Each row is a point on a landscape with many valleys, with its height.
A ball rolls from a point to whichever of its 2 nearest points has the largest drop for the distance, and stops where none of them is lower. Distance is the straight distance between rows; heights are no part of it.
lof height 43.1: [-1.64 -2.08  0.77 -0.88 -4.13  0.94 -0.69 -2.36  0.47 -2.27 -1.73  0.36
  3.58 -1.18 -3.19 -0.49  0.90 -0.99  0.25 -1.26 -0.62]
goler height 32.3: [ 0.99 -1.13 -0.70  2.70  1.52 -1.20  1.68 -1.32 -1.37  2.75 -0.32  1.04
  0.11 -1.68  2.30 -0.96 -2.32  0.68  3.38  2.55 -0.09]
Dip height 10.8: [-0.83  5.63 -3.92 -0.32  3.36 -0.86 -1.96  1.56  0.39 -1.68  4.21  1.06
 -3.19 -0.47  0.26  1.80 -0.44 -0.17 -2.00  1.70 -0.17]
begop height 54.9: [-0.10 -1.01  0.07 -1.55 -0.42 -0.42  0.62 -1.44  0.67  0.47 -1.70 -1.88
 -0.50 -1.03  1.39 -0.43  0.30  0.02 -0.59 -1.24  2.16]
gubo height 36.5: [ 2.69 -2.33  2.44 -3.89 -0.10 -2.58  2.65 -0.99  0.64  1.40 -1.14 -0.70
  2.00  1.48 -0.88 -0.01 -0.84  1.61  1.55  4.36 -1.67]
Kebub height 20.0: [ 0.56  3.76 -0.97 -1.34  1.97 -0.86 -1.76  3.31 -0.14 -1.14  4.17  1.55
 -1.80  0.25 -2.22  1.50 -0.82 -0.53 -2.61  1.29 -0.96]
ruren height 41.3: [-2.17 -1.17  3.03  1.67 -0.64  1.92 -3.12  1.51  0.15 -0.14 -0.31  1.28
 -1.33 -0.26 -2.17  1.90  1.44 -3.09 -3.38 -3.86  0.84]
til height 15.2: [-1.54 -1.05  2.48  2.25 -1.09  0.87 -0.40  2.68  1.42 -0.50 -2.84  0.70
 -0.84  1.76  0.49  0.38 -0.12 -2.22 -2.80 -5.07  1.87]
Bizu height 67.0: [-2.25 -2.58  1.86 -2.06  0.24 -0.16 -1.37 -3.45 -0.22  0.51 -0.09 -0.42
 -0.71 -2.73 -1.70  2.04  2.81  0.33 -2.26 -1.67  1.13]
rova height 76.7: [ 0.42  0.72  0.32 -0.58  3.66 -1.95  0.51  0.87 -0.12  1.43  2.45  1.49
 -2.40 -0.18 -2.06  2.44 -0.14  0.34 -2.69  1.35  0.68]
Nisun height 36.8: [ 1.34 -1.48 -0.31 -0.16 -0.12 -0.06  1.10 -2.48 -0.49  2.79 -0.79 -1.04
  1.21 -2.85  2.95 -0.75 -0.75  0.88  4.91  2.91  0.00]
nelaf height 40.1: [ 1.50  4.28 -3.79 -0.77 -0.57  3.00 -0.29  1.82  0.72  1.45  2.30 -2.21
  0.08 -1.72  2.06 -0.90  0.50 -1.99  4.54  2.53 -0.25]
remel height 20.6: [-0.90 -0.18  2.92  3.90 -1.38  1.89 -1.44  4.00  1.01  1.03 -1.92  1.49
 -0.23  2.91 -1.05  1.58 -0.39 -3.43 -2.95 -4.15  0.15]
Nevi height 39.8: [-0.38  3.54  1.00  1.79 -0.25  1.80 -2.35  5.78 -0.11  0.25  0.86  1.25
 -1.49  0.31 -0.23  1.22 -0.60 -3.84  0.00 -2.20  0.32]
moze height 16.5: [-0.44 -2.19  1.15  2.60  0.91 -0.81 -0.33 -1.17 -1.89  2.36  0.23  2.18
 -0.79 -2.13 -0.53  0.28 -1.14 -0.28  0.32 -0.18  0.68]
Tas height 19.9: [ 0.80 -0.41  0.98 -5.77  1.70 -1.68  0.26 -0.50 -1.74 -0.88  2.64 -0.86
 -1.21  1.37 -3.28  1.00  1.94  3.61 -5.02  0.84 -0.50]
Buf height 43.6: [ 1.33 -3.82  0.91 -1.45 -0.17 -4.07  0.82 -3.54 -1.59  0.23 -0.64 -1.34
  2.33  0.40 -0.28  0.08 -2.00  3.80  0.29  3.01  0.73]
Bire height 32.4: [-0.42  4.89 -2.37  0.78  0.91  1.28 -0.52  4.22  1.01 -0.29  0.21 -0.84
 -1.65  0.25  3.12 -0.54 -0.75 -2.20  1.46 -0.44  2.46]
gem height 62.3: [-2.70 -4.08  3.17  0.28 -1.56  0.19  3.23 -3.48  2.37  0.02 -4.73 -0.14
  2.20  0.33 -0.51 -0.09  1.37 -1.33  1.29 -1.62 -0.03]
Biba height 87.5: [ 1.13 -1.88  3.05  0.15 -2.54  0.77  2.82  1.89  2.22 -3.12 -2.92  1.10
  1.99  6.66 -3.73 -1.34  1.75  0.43 -3.85 -3.58 -4.27]
gogim height 69.6: [-2.40 -3.33  2.69  1.68 -3.32  0.07  1.65 -1.90  1.40 -2.55 -3.78  0.59
  4.70  2.56 -3.90 -0.10  1.11 -1.63 -1.03 -1.98 -1.92]
kon height 49.4: [-0.05 -1.31  3.28 -2.59  0.06  0.93  0.99  1.73  1.34 -1.25 -0.12  0.26
 -1.24  2.96 -4.16  0.45  2.48 -0.41 -6.15 -3.91 -1.50]
bapo height 50.3: [ 0.56  3.05 -5.63  3.29  4.36  1.69  1.55 -4.07 -0.32  2.15  1.24 -1.10
 -0.71 -1.74  6.46  0.55  0.37  3.22  6.04  4.56 -2.45]
dima height 51.6: [ 2.43  0.22  2.76 -2.23 -3.02  0.63  0.67  3.21 -0.61 -4.34 -0.90  1.29
  1.32  4.16 -3.58 -2.95  0.49  1.03 -2.65 -2.13 -3.88]
ruk height 72.7: [-3.93 -2.16  1.82  0.71 -3.80  2.02  1.44 -1.64  3.87 -4.82 -4.28  0.40
  3.58  3.06 -5.59 -0.48  2.36 -1.52  0.09 -2.98 -2.74]
sozo height 23.3: [-1.25  4.26 -4.29  4.21  4.79 -2.37 -1.97 -2.54 -1.09 -0.63  5.13  2.28
 -2.83 -1.34  2.04  1.72 -1.05  1.58  0.34  4.09 -1.12]
Peti height 31.3: [-2.07 -3.66  0.41  0.95 -1.79  1.61 -0.91 -4.51 -0.53  1.09 -2.14  0.43
 -0.22 -3.97  1.51 -0.31  1.09 -0.30  1.36 -2.11  1.09]
suz height 44.6: [-2.52  0.88  1.00  1.07  1.05  2.03 -4.08  3.38  0.88 -0.02  0.95  0.33
 -3.15 -1.20 -0.57  2.12  0.70 -2.50 -3.27 -3.72  2.22]
faduz height 45.1: [ 1.51  3.45 -4.03  1.36 -0.37  4.36 -1.05 -0.10 -0.34  2.19  1.93 -1.34
 -1.02 -3.33  3.58 -0.41  1.26 -1.57  6.85  2.43 -0.72]
rato height 45.8: [ 1.33 -0.68 -1.71  2.18 -1.73 -0.37 -2.75 -1.99 -2.37  1.81  1.46  1.04
  1.00 -3.52  1.25 -0.84 -1.84  1.42  2.43  1.89 -0.53]
Nati height 36.2: [ 2.86  0.42  1.55 -5.93 -1.88 -0.21  2.25  1.46  0.49 -2.31 -0.78 -1.17
 -0.13  1.70 -0.73 -3.15  0.94  1.87  0.35  0.23 -3.14]
ras height 59.1: [ 1.52 -0.48 -2.64 -0.29  1.91 -3.28  0.96 -3.42 -0.68  1.18 -0.17 -2.30
 -0.39 -0.95  4.39  0.26 -2.28  3.81  2.21  2.78  1.32]
Noga height 47.3: [ 0.37 -2.81 -0.77 -0.04 -0.74  0.05 -0.89 -5.51 -1.78  1.88 -0.83 -0.52
 -0.17 -4.32  2.25  0.43 -0.07  2.46  2.45  1.02  0.68]
ditot height 43.5: [-0.38  1.28 -0.37 -1.20  1.69  1.79 -0.46  1.17  1.81  1.89  1.60 -0.33
 -3.57 -2.29 -0.76  2.01  1.50 -2.42 -0.36 -0.48  0.74]
kedo height 52.2: [-2.00 -1.48  1.14  3.31  2.01  2.23 -1.79 -1.32 -3.08  3.89  2.04  4.68
 -3.54 -5.39 -0.03  0.59  0.60  0.83  0.91  0.54 -1.11]
fot height 66.3: [-2.56 -3.95  3.07  3.85 -2.18  0.68  1.93 -2.24  1.61 -0.68 -4.46  0.64
  3.68  1.17 -1.47  0.14  0.10 -1.77  0.42 -2.95 -0.86]
sinen height 35.2: [-2.61 -3.51  0.29  1.91 -3.72  1.56 -1.37 -4.69 -0.76 -1.02 -2.52  0.54
  2.10 -3.88 -0.10 -1.42  0.84 -0.43  2.54 -1.18  0.11]
Bokif height 48.8: [-0.79  0.19  1.08  0.00  1.50  1.34 -1.34  0.89 -0.20  2.28  1.93  1.55
 -2.17 -2.61 -2.47  2.13  1.36 -2.38 -2.11 -0.61 -0.31]
Tega height 56.8: [ 1.32  1.89 -4.61  1.19  1.45 -1.73 -0.66 -2.34 -0.30 -0.09  0.95 -1.82
 -0.79 -1.46  3.94  0.09 -1.98  3.19  2.15  2.04  1.31]
tulo height 50.4: [-0.96  0.09 -0.49  4.44  1.84  2.86 -0.97 -0.41 -3.89  3.22  1.21  5.01
 -2.51 -4.38  2.22 -0.78 -0.84  1.49  3.05  2.48 -1.55]
lusad height 32.2: [-1.83 -1.70  0.26  1.36 -0.46  0.24 -3.22 -2.08 -1.11  0.23  0.21  0.20
 -1.33 -2.92  0.56  0.94  0.35  0.31 -1.64 -3.49  3.05]
sak height 51.8: [ 1.27 -1.32  0.67  0.12 -1.55 -1.47  0.38  1.39 -0.16 -0.47 -0.64 -0.02
  2.15  1.19 -0.70 -1.04 -1.90 -0.25 -0.38 -0.25  0.58]
sazi height 61.6: [-5.17 -3.96  2.88 -0.47 -0.20  1.32  0.22 -3.77  1.27 -1.71 -1.93 -0.46
  0.35  0.17 -3.93  1.39  4.26 -1.56 -3.70 -3.80  1.29]
zazi height 83.1: [-0.11  0.06  1.71 -0.89 -3.14  1.26  0.64  2.52  1.94 -3.40 -3.63 -0.78
  1.16  3.15  0.35 -2.35  0.17 -1.43 -1.14 -4.63  0.35]
dun height 13.2: [ 0.12  1.98 -2.26  0.96  4.65 -3.51  0.93 -0.34 -0.27 -0.30  2.23  0.67
 -2.23  0.81  0.95  0.97 -2.14  1.02 -1.17  1.79  1.73]
nobev height 26.9: [ 1.90 -0.75  1.69 -5.40 -0.01 -2.59  1.56 -0.03 -0.95 -0.91  0.96  0.26
 -0.21  2.38 -3.54  0.21  0.37  3.22 -3.01  1.91 -1.09]
bok height 33.1: [ 0.45 -1.55  1.24 -0.49  2.09 -3.98 -0.10  0.62 -1.52 -0.76  0.87  0.10
 -0.10  2.59 -2.38  0.51 -1.86  2.26 -4.31 -0.59  1.89]
dediv height 77.4: [-2.47 -1.63  2.66  2.36 -3.30  3.01 -2.04  0.30  2.05 -0.91 -1.86  1.65
  0.82 -0.21 -2.41  0.45  1.84 -4.55  0.38 -3.98 -0.59]
fanor height 21.9: [ 2.15  2.45 -1.31 -4.51  1.15 -1.61  0.65  2.19 -1.17 -2.59  1.62 -0.14
 -2.03  2.09 -0.69 -2.12 -0.43  3.37 -2.19  0.73 -1.13]
bera height 44.3: [-2.58 -1.76  3.40  1.28 -2.67  2.64 -3.19  1.84  0.90 -2.06  0.12  1.34
  0.54  1.09 -4.18  1.58  2.47 -2.98 -4.23 -4.25 -0.52]
pobu height 49.2: [ 1.39 -1.07  1.53 -2.51 -4.66 -0.18 -0.10  1.35 -0.43 -4.00 -1.36  0.30
  3.72  2.28 -2.95 -2.35 -0.37  0.20 -1.46 -1.19 -2.03]
Vove height 34.0: [ 2.02  4.57 -3.48 -1.86  0.54  1.11 -0.68  2.50  0.53  0.49  3.01 -0.37
 -0.85 -0.74  0.64 -0.13 -0.33 -1.40  1.86  2.94 -0.78]
Rap height 42.9: [ 1.44  0.94 -2.01 -2.21 -3.10  1.31 -2.00  0.41  0.12 -0.83  0.56 -1.45
  0.62 -1.55  1.22 -1.13 -0.41 -0.75  1.69 -0.62  0.64]
Fus height 22.4: [ 0.18  1.85 -3.00 -1.82  3.57 -2.75  0.41 -1.17  0.32 -0.31  2.15 -1.63
 -2.87  0.35  1.55  1.53 -0.45  2.70 -1.95  1.63  1.34]
rusem height 32.8: [ 0.53  2.62  0.23  3.12  2.47  0.10  0.47  4.34  0.08  2.13  1.06  2.27
 -0.67  0.84  0.34  1.16 -1.56 -3.06  1.13  0.21  0.37]
Lazop height 32.1: [ 0.45  3.47 -3.87  2.70  1.26  0.60  0.21  2.01 -0.69  0.21 -0.34 -1.93
  1.01 -1.49  5.92 -1.78 -1.81 -0.39  4.03  1.76  2.11]
babil height 41.7: [ 1.83  2.24 -3.78 -0.82  1.57  1.37  2.04 -1.06  1.38  2.32  0.02 -3.73
 -0.10 -1.25  4.93 -0.55  0.17  0.90  5.25  3.26 -0.09]
kika height 18.3: [-0.21  5.57 -4.93  1.96  3.55 -1.72 -1.43  0.12  0.07 -1.40  4.44  0.88
 -1.90  0.32  2.47  1.44 -1.29  0.32  0.06  4.09 -1.15]
sivu height 32.9: [ 3.95  3.98 -4.43 -3.33 -0.91 -0.40 -0.55  2.03 -0.46 -1.92  2.24 -2.64
  1.57  1.31  2.32 -2.42 -1.54  3.08  1.96  3.60 -2.02]
Nom height 43.0: [-0.16 -1.89  0.31  1.19 -2.76 -0.54 -2.03 -1.73 -1.58  0.53 -0.36  1.03
  2.33 -2.32  0.17 -0.84 -0.88  0.07  1.70  0.12  0.24]
niton height 34.8: [-0.30 -0.73  1.11 -1.71 -2.56  2.37  1.71  0.11  2.77 -0.82 -3.01 -1.53
  1.03  0.22  1.27 -2.40  1.57 -3.87  3.32 -1.57  1.07]
nimu height 51.1: [-0.18 -1.02 -1.42 -0.88  0.13 -0.74 -0.73 -2.84 -0.57  1.28  0.26 -0.88
 -0.37 -2.68  1.22  0.43 -0.28  1.60  0.04 -0.18  1.47]
gudu height 3.7: [ 0.46  2.39 -2.34  0.67  3.56 -1.83  2.02  1.38  0.84  0.67  0.45 -0.40
 -1.79  0.79  2.38  0.25 -1.82  0.07  1.02  1.80  1.32]
Namip height 41.8: [ 1.58 -2.44  0.65 -3.70 -1.21 -0.59  0.55 -4.22  0.63  2.14 -1.25 -2.23
  1.33 -2.01  1.76  1.34  1.25  2.21  4.33  4.51 -1.16]
mugem height 29.6: [ 1.40 -3.42  2.80  1.96  0.25 -2.73  2.33 -0.25 -0.27  2.25 -1.38  0.89
  1.27  1.97 -1.35 -0.01 -1.92 -0.15  0.83  0.97 -0.23]
Sosis height 49.1: [-0.41  6.46 -4.04  4.62  2.76  0.73 -0.71  1.36 -1.64  0.38  4.09  1.80
 -0.25 -1.03  2.93  0.18 -0.65 -1.97  3.54  4.55 -1.24]
Seren height 41.2: [ 0.73  4.99 -2.75  1.89  2.73 -1.03  2.74  3.17  0.32  0.42  2.37 -0.52
  0.38  0.84  2.51 -0.83 -1.36 -1.60  3.88  4.54  0.03]
pimel height 21.5: [ 1.12  1.22 -1.12 -0.17  4.55 -4.49  2.74  0.93  0.47 -0.84  1.29 -0.01
 -2.20  4.25  0.11 -0.34 -3.04  2.58 -1.84  1.76  1.69]
mefu height 28.6: [ 1.28  2.22 -2.09 -3.69  0.29 -1.19 -1.82  0.97 -1.38 -2.32  2.93 -0.55
 -2.02  0.13 -1.67 -0.16 -0.12  3.20 -3.89  0.13 -0.09]
muf height 73.7: [-0.62 -1.24  0.53 -1.77  2.80 -1.92 -0.37 -0.32 -1.09  1.11  2.92  0.15
 -2.18 -0.43 -3.49  2.46  0.82  1.55 -4.81  0.50  0.53]
guda height 45.9: [ 0.53  1.25 -1.18 -2.01 -3.72  0.99 -3.73  0.98 -0.89 -2.58  0.48 -0.43
  0.46 -0.71 -0.70 -1.60 -0.33  0.25 -1.59 -2.01  0.98]
maguf height 36.4: [-1.81 -1.42  0.86  1.31 -1.51 -0.46 -2.89 -0.99 -1.96 -1.00  0.27  0.45
  1.40 -1.01 -1.10  0.75 -0.17  0.35 -3.22 -3.20  2.72]
Baz height 27.6: [ 1.31  2.75 -1.65 -2.59 -0.54 -0.09 -1.21  1.79 -0.27  0.18  3.02 -0.05
 -1.12 -0.74 -1.21  0.74 -0.13 -0.15 -0.45  1.78 -0.30]
bel height 28.5: [-0.06  0.48  1.54  4.66  0.71  1.00 -0.25  2.96 -1.87  2.88 -0.19  2.93
 -0.39 -0.42 -0.04  0.47 -1.52 -2.35  1.40 -0.34 -0.20]
lile height 58.4: [-0.70 -2.48  1.60 -1.67 -1.29 -0.56  2.24 -2.34  2.35 -0.58 -3.78 -1.31
  0.95  0.06  1.45 -0.92  0.64 -0.50  0.32 -1.59  1.61]
Sanid height 23.4: [ 0.57 -1.98  2.40  3.39  0.55 -0.44  0.18  1.23 -0.54  2.34 -0.87  1.93
  0.15  0.25 -0.99  0.99 -0.72 -2.00 -0.90 -1.40  0.60]
Rufir height 51.9: [-1.02 -5.10  2.99  0.28 -0.82 -2.93  0.85 -3.75 -1.91 -0.55 -0.94  0.19
  3.59  1.19 -2.33  0.59 -0.34  2.11 -1.77  0.06  0.70]
fisov height 33.0: [-1.53 -1.36  1.41  2.83  2.64 -1.32 -0.88  1.38 -1.02  0.94  0.23  1.07
 -1.80  0.43 -0.90  1.43 -0.89 -0.55 -4.24 -3.09  2.35]
togod height 53.2: [-0.66 -1.66  2.17 -2.57  0.38 -0.21  1.67  0.21  1.16 -1.05 -1.84 -0.69
 -1.52  2.54 -1.19  0.14  1.92  0.62 -4.44 -3.58  0.79]
paro height 27.8: [ 0.31  0.22 -0.14  3.68  4.36 -1.62  2.07  0.76 -0.36  2.86  0.36  2.30
 -1.20 -1.02  1.48  0.09 -2.16 -0.52  2.70  2.28  0.36]
nam height 36.7: [ 1.74  1.01 -2.40 -2.62  0.91 -0.52  1.44 -0.86  1.37  0.74 -0.64 -3.08
 -0.61 -0.17  4.02 -0.77 -0.16  1.65  2.67  1.64  0.84]
buden height 25.8: [-1.82 -0.97 -0.39  1.47  2.56 -1.45 -1.26 -0.54 -1.56  1.47  0.77  0.30
 -2.44 -2.22  0.49  1.64 -0.28  0.99 -2.56 -1.27  2.88]
kuro height 36.9: [-1.11  4.44 -0.03  2.72  0.71  2.81 -2.38  4.77 -0.23  0.92  0.34  0.53
 -1.99 -0.61  2.26  0.84 -0.72 -3.64  1.93 -1.12  1.89]
makar height 48.2: [-1.31 -3.93  0.89 -1.69 -2.79 -2.26 -0.68 -4.83 -2.20 -1.56 -0.56 -1.27
  3.48 -0.55 -0.99 -0.33 -0.22  3.18 -1.76  0.17  0.79]
rafik height 84.6: [ 0.47 -1.67  2.37 -0.19 -2.83 -0.15  2.06  1.57  1.40 -2.06 -3.59  0.52
  2.58  3.89 -2.03 -1.31 -0.24 -1.29 -1.64 -3.19 -0.81]
Bokap height 44.2: [ 0.05 -2.77  0.27 -1.95 -1.80  0.76 -0.25 -6.51  0.47  1.94 -2.20 -2.30
  0.49 -2.92  2.14  0.72  1.83  2.85  3.87  2.36 -0.44]
fep height 70.0: [-1.84 -2.55  2.08 -2.23  1.99  0.05 -0.99 -1.32  0.08  1.36  1.40 -0.64
 -1.40 -1.08 -3.53  2.34  2.55 -0.16 -4.41 -1.28  0.25]
zomar height 42.8: [-0.68  3.74 -0.54  0.13  0.44  1.02 -3.45  4.31  0.00 -0.96  1.29  0.80
 -2.53 -0.49  0.19  1.51 -0.28 -2.10 -1.82 -2.46  1.85]
sep height 27.7: [ 0.13 -0.55 -0.40 -4.49 -0.53 -0.19 -1.09 -0.38 -0.41 -1.03  2.14 -0.84
 -0.97  0.05 -1.99  0.36  1.52  1.69 -4.22 -0.61  0.13]
munum height 61.3: [-1.03 -3.73  1.89 -1.03 -0.74 -0.70  1.79 -3.90  1.74  1.32 -3.68 -1.58
 -0.13 -1.55  3.08  0.33  0.99  0.83  2.05  0.01  0.90]
tok height 38.9: [-1.39 -2.13  0.45  0.60 -3.67  1.11 -0.64 -2.10  0.82 -0.94 -1.97 -0.50
  2.25 -2.47  0.39 -1.32 -0.03 -2.30  2.64 -0.98 -0.08]
dodu height 46.4: [ 1.57  3.85 -5.80  1.32  2.81  3.04  1.15 -2.41  1.44  2.55  1.10 -3.38
 -0.79 -1.30  5.64  0.57  1.34  1.17  6.70  4.05 -1.95]
befa height 39.2: [ 0.87 -3.37  2.22 -4.83 -2.03 -1.40  2.38 -2.71  1.26  0.82 -2.21 -1.89
  2.28 -0.17  0.06  0.41  0.63  1.08  2.28  3.89 -1.69]
Fuziz height 32.0: [ 2.04 -1.35  2.42 -5.85 -1.34 -1.70  2.88  0.06  0.03 -1.35 -1.63 -0.97
  1.18  2.95 -1.44 -1.28  0.79  2.81 -1.03  1.93 -1.48]
sal height 52.8: [-2.37 -2.26  2.45  2.38  1.83  2.04 -1.77 -0.54 -1.48  2.78  1.79  3.07
 -2.37 -4.35 -2.28  2.03  0.98 -0.76 -1.14 -0.97 -0.45]
Nada height 38.6: [-0.43 -3.13  2.64 -0.31  1.61 -2.57 -1.43 -0.04 -2.35  0.04  1.77  1.08
  0.55  1.89 -4.67  1.18 -0.01  1.83 -6.20 -1.32  0.90]
suzak height 88.6: [ 0.02 -0.92  3.36 -1.02 -2.57  2.40  0.83  2.38  1.55 -3.62 -1.54  0.99
  0.59  5.17 -5.34 -0.58  3.88 -0.24 -4.99 -4.49 -3.90]
raz height 38.3: [ 3.28 -0.55 -2.09 -4.07 -0.72 -2.04 -0.10 -2.17 -0.35 -0.33 -0.01 -3.28
  1.91  0.34  2.14 -0.52 -1.13  4.43  1.77  4.12 -0.96]
nole height 36.6: [-0.24  0.49  1.02 -1.53  1.11  1.18  0.56  1.60  1.92  0.36 -0.03 -0.15
 -1.99  0.22 -0.01  0.88  0.78 -2.35 -1.40 -2.38  1.00]
kuzun height 46.8: [-1.36 -1.14  3.24 -0.78 -1.29  1.97 -2.40  2.30  1.34 -1.71  0.18  0.66
 -0.75  2.63 -4.46  1.57  2.96 -1.77 -6.40 -4.22 -1.78]
belas height 51.7: [-0.38  4.47 -2.39  3.95  2.26  1.13 -0.49  2.73 -1.57  2.20  2.18  2.09
 -0.85 -2.22  2.61 -0.19 -0.94 -1.67  4.08  2.30  0.14]
deveg height 45.3: [ 0.99  6.35 -5.27  2.31  2.18  0.77  0.39  2.28  0.05 -0.22  3.11 -1.46
  0.86  0.29  3.43 -0.40 -0.42 -0.88  4.25  4.51 -0.73]
zumav height 25.2: [ 0.90  0.87  2.46  0.91 -0.80  1.45  0.52  4.56  1.74 -0.27 -1.58  1.00
  0.09  3.82 -1.40 -0.08 -0.16 -2.82 -2.62 -3.38 -1.04]
tukaz height 26.7: [ 1.13  3.93 -3.80 -0.18  0.35  0.96  0.52  2.04  1.10 -0.64  0.03 -2.33
 -0.57  0.27  4.55 -1.88 -0.97 -0.76  2.28  0.59  2.47]
vel height 40.6: [ 1.38 -1.88 -0.54 -1.71 -2.56  0.05  0.86 -1.33  0.89  0.95 -1.37 -1.84
  2.75 -1.13  1.99 -1.77  0.25  0.21  3.58  2.72 -1.43]
Pas height 49.0: [ 1.15  2.58 -3.66  3.53  1.36  3.12  1.12 -0.89 -1.21  3.28  1.05  0.16
 -1.03 -3.50  4.77 -1.46  0.52 -0.33  6.69  3.31 -1.04]
vip height 24.3: [-2.26 -3.44  2.09  2.85 -0.36  0.63 -0.11 -2.37 -1.10  1.65 -1.26  1.96
 -0.53 -2.94 -0.60  0.76  0.96 -0.90 -0.57 -1.98  0.66]
dev height 79.4: [-1.35 -0.29  1.61  1.37 -1.90  2.74 -0.86  1.47  0.98  0.29 -1.84  0.85
 -0.52 -0.56  0.26 -0.51  0.80 -4.34  1.16 -2.78  1.16]
kod height 27.2: [-1.19  2.97 -3.63  4.98  4.16 -0.06 -1.77 -2.05 -3.28  1.51  4.40  3.80
 -3.02 -3.49  1.91  1.11 -1.29  1.55  2.44  4.10 -1.61]
Mifaf height 41.4: [-1.71 -2.91  1.78  0.21 -2.71 -0.74 -1.41 -1.47 -1.39 -1.69  0.10  0.73
  3.24  0.81 -3.50  0.71  0.55 -0.33 -3.84 -2.41  0.37]
pegun height 45.0: [-0.40 -2.03  0.97 -2.65 -3.28 -1.41 -1.32 -1.93 -1.77 -2.97 -0.25 -0.79
  2.95  0.51 -3.15 -0.64  0.67  2.24 -3.25 -0.91  0.22]
nefe height 64.5: [-4.33 -3.35  2.20 -0.96 -1.22  2.28 -2.27 -3.66  0.09 -0.99  0.03  0.12
 -0.24 -2.69 -3.64  1.76  3.99 -0.98 -2.66 -3.58  1.20]
sur height 15.7: [ 1.03  1.56 -0.89 -0.18  0.87  0.10  2.34  1.76  1.42  1.32 -0.48 -0.55
 -0.60 -0.20  1.70 -0.78 -0.21 -2.00  1.83  0.50  1.13]
bevi height 36.1: [ 3.57  1.33 -3.54 -3.37 -1.54 -0.57 -0.63  0.17  0.44  0.29  0.45 -3.58
  2.16 -0.26  2.20 -1.59 -1.77  2.57  2.45  3.87 -1.07]
lovi height 30.3: [ 1.69  1.76 -2.07 -3.48  1.15 -1.42  0.63 -0.71  0.53 -0.23  0.57 -1.72
 -1.41  0.77  1.46 -0.02 -0.62  1.90 -0.61  0.98  0.90]
Los height 48.3: [ 0.21  0.85 -1.66  2.80  0.54  1.19 -0.96 -0.89 -2.70  2.52  1.99  2.35
 -1.16 -4.49  1.19 -0.69 -1.04  0.50  3.51  2.29 -1.03]
Gori height 52.1: [-0.95  5.44 -3.90  4.74  2.99  3.13  0.49  0.60 -1.23  1.96  1.65  1.10
 -1.82 -2.51  5.64 -0.74  0.57 -0.78  5.30  2.30  0.05]
Kiv height 25.7: [ 0.60  0.90 -0.91 -0.12 -1.42  2.03  1.03  0.72  1.57  1.56 -1.31 -1.04
 -0.12 -1.43  2.00 -1.68  0.52 -3.10  3.98 -0.48  1.05]
Gasi height 39.5: [ 2.06  0.75 -2.51 -1.61 -2.67  1.04 -1.18  0.04  0.66  0.77  0.27 -2.15
  2.29 -1.90  2.00 -2.05 -0.43 -0.01  3.57  2.08 -0.62]
Puvi height 29.7: [ 0.64  1.34  1.53  1.26  1.12  0.62  1.23  4.33  1.21  1.33 -1.47  0.73
 -1.32  2.65  0.47  1.25 -0.68 -2.64 -1.31 -2.61  0.68]
Retet height 31.9: [ 0.85 -1.13  1.03  3.03  2.73 -2.44  2.51  0.94 -0.05  2.46 -0.49  0.65
 -0.79  1.54  0.67  0.49 -2.72 -0.86  1.07  0.69  1.11]
zis height 37.0: [ 0.64  4.94 -0.97  2.99  3.64 -0.03  1.79  4.47  0.24  1.29  1.86  0.91
 -0.91  1.82  1.22  0.05 -1.69 -3.08  2.60  2.39  0.03]
Ginab height 46.6: [-1.30 -1.65  1.04 -2.59 -4.45  0.73  0.40 -1.34  0.82 -4.77 -1.87 -0.43
  3.79  2.03 -3.17 -2.26  0.80  0.38 -1.04 -2.07 -0.92]
Romo height 28.4: [ 3.50  3.29 -2.55 -4.31  0.45 -1.70  1.06  1.98 -0.66 -2.45  1.57 -1.66
  0.04  2.02  1.39 -2.41 -0.91  3.81  0.42  2.23 -1.57]
lare height 57.3: [-2.06 -3.06  2.84 -0.43 -0.32  0.31  0.76 -1.61  1.24 -0.09 -1.85  0.05
 -0.08  1.02 -2.66  1.19  1.77 -0.71 -4.15 -3.68  1.26]
vaba height 40.7: [ 1.37 -1.91 -0.71 -2.99 -2.33 -2.54 -0.42 -2.32 -1.31 -0.93 -0.85 -2.51
  2.42  0.30  1.26 -1.21 -1.52  3.31  0.49  1.79  0.34]
Kuda height 75.2: [-3.96 -1.96  1.96  1.45 -3.36  3.27  0.05 -1.22  3.53 -3.49 -3.31  0.32
  1.43  2.01 -3.62  0.00  2.64 -3.98 -0.25 -3.89 -0.55]
bilep height 81.5: [-0.36  0.84  1.48 -0.43 -3.79  2.14 -0.52  3.48  1.56 -1.61 -2.26 -0.28
  0.80  1.50  0.14 -1.58 -0.37 -3.18  0.62 -2.83  1.21]
darum height 33.7: [ 2.87 -2.79  1.51 -0.56  0.81 -3.34  3.40  0.64  0.39  1.70 -1.10 -0.56
  2.65  2.31 -0.39 -0.59 -2.81  0.41  2.20  3.82 -1.12]
lunu height 53.6: [ 0.82  1.63 -4.19  2.43  3.25 -0.39  1.53 -3.16 -0.56  2.13  0.97 -1.38
 -1.46 -2.01  5.56  0.06 -0.55  3.00  4.06  3.35 -0.22]
zon height 27.5: [ 1.20 -1.40  1.06  1.38  4.40 -4.90  1.23  0.13 -1.13  0.71  0.95  0.85
 -1.06  4.10 -1.75  0.59 -3.12  2.24 -2.50  1.40  1.92]
mugi height 39.9: [ 4.24  1.26  1.05 -5.33 -0.17 -1.63  2.22  2.44 -1.53 -3.77 -0.65 -0.75
 -0.27  2.52 -0.16 -4.33  0.03  4.72 -0.27  0.14 -3.37]
tuma height 48.9: [ 0.33  0.95 -0.16 -0.37 -2.18 -1.13 -1.68  2.94 -1.21 -1.67  0.28  0.56
  0.74  0.61 -0.19 -0.62 -2.01 -0.57 -1.46 -1.61  1.61]
pofuz height 86.1: [ 0.20 -2.78  4.28 -0.25 -1.80 -0.20  3.79  0.17  2.42 -2.10 -3.89  0.10
  3.03  5.71 -2.60 -0.72  0.54 -0.02 -1.91 -2.07 -2.54]
Ran height 79.1: [ 1.59 -0.12 -0.42 -0.79  2.25 -2.81  0.69  0.14 -1.41  1.64  2.78  0.78
 -1.00  0.57 -1.88  0.89 -1.13  1.36 -0.66  2.92  0.16]
pum height 89.8: [-1.91 -0.96  3.10  1.42 -3.72  2.68  0.55  0.63  3.36 -3.58 -2.50  0.91
  1.65  5.23 -5.44  0.74  2.72 -1.08 -3.87 -4.28 -3.37]
feko height 37.6: [-2.30 -1.92  2.65  4.18  0.87  0.51 -3.46  1.64 -0.94  0.56  0.20  1.77
 -0.42  0.25 -1.76  2.53 -0.36 -0.62 -4.52 -3.97  1.38]

Call two points neighbours if one is among the 2 nearest of the other. Go from one point of each pair to the other, from neighbour to neighbour, staying as low as possible. Name the highest point that can't be avoided.
paro, Gasi -> vel
paro, mugem -> Retet
Dip, moze -> Los
buden, tukaz -> suz
buden, gudu -> muf
fanor, Tas -> mefu

Where does a ball stop that starts at each point below?
Gori -> Dip
belas -> moze
sal -> til
sazi -> buden
bilep -> mugem
bapo -> gudu
dima -> moze
kedo -> moze
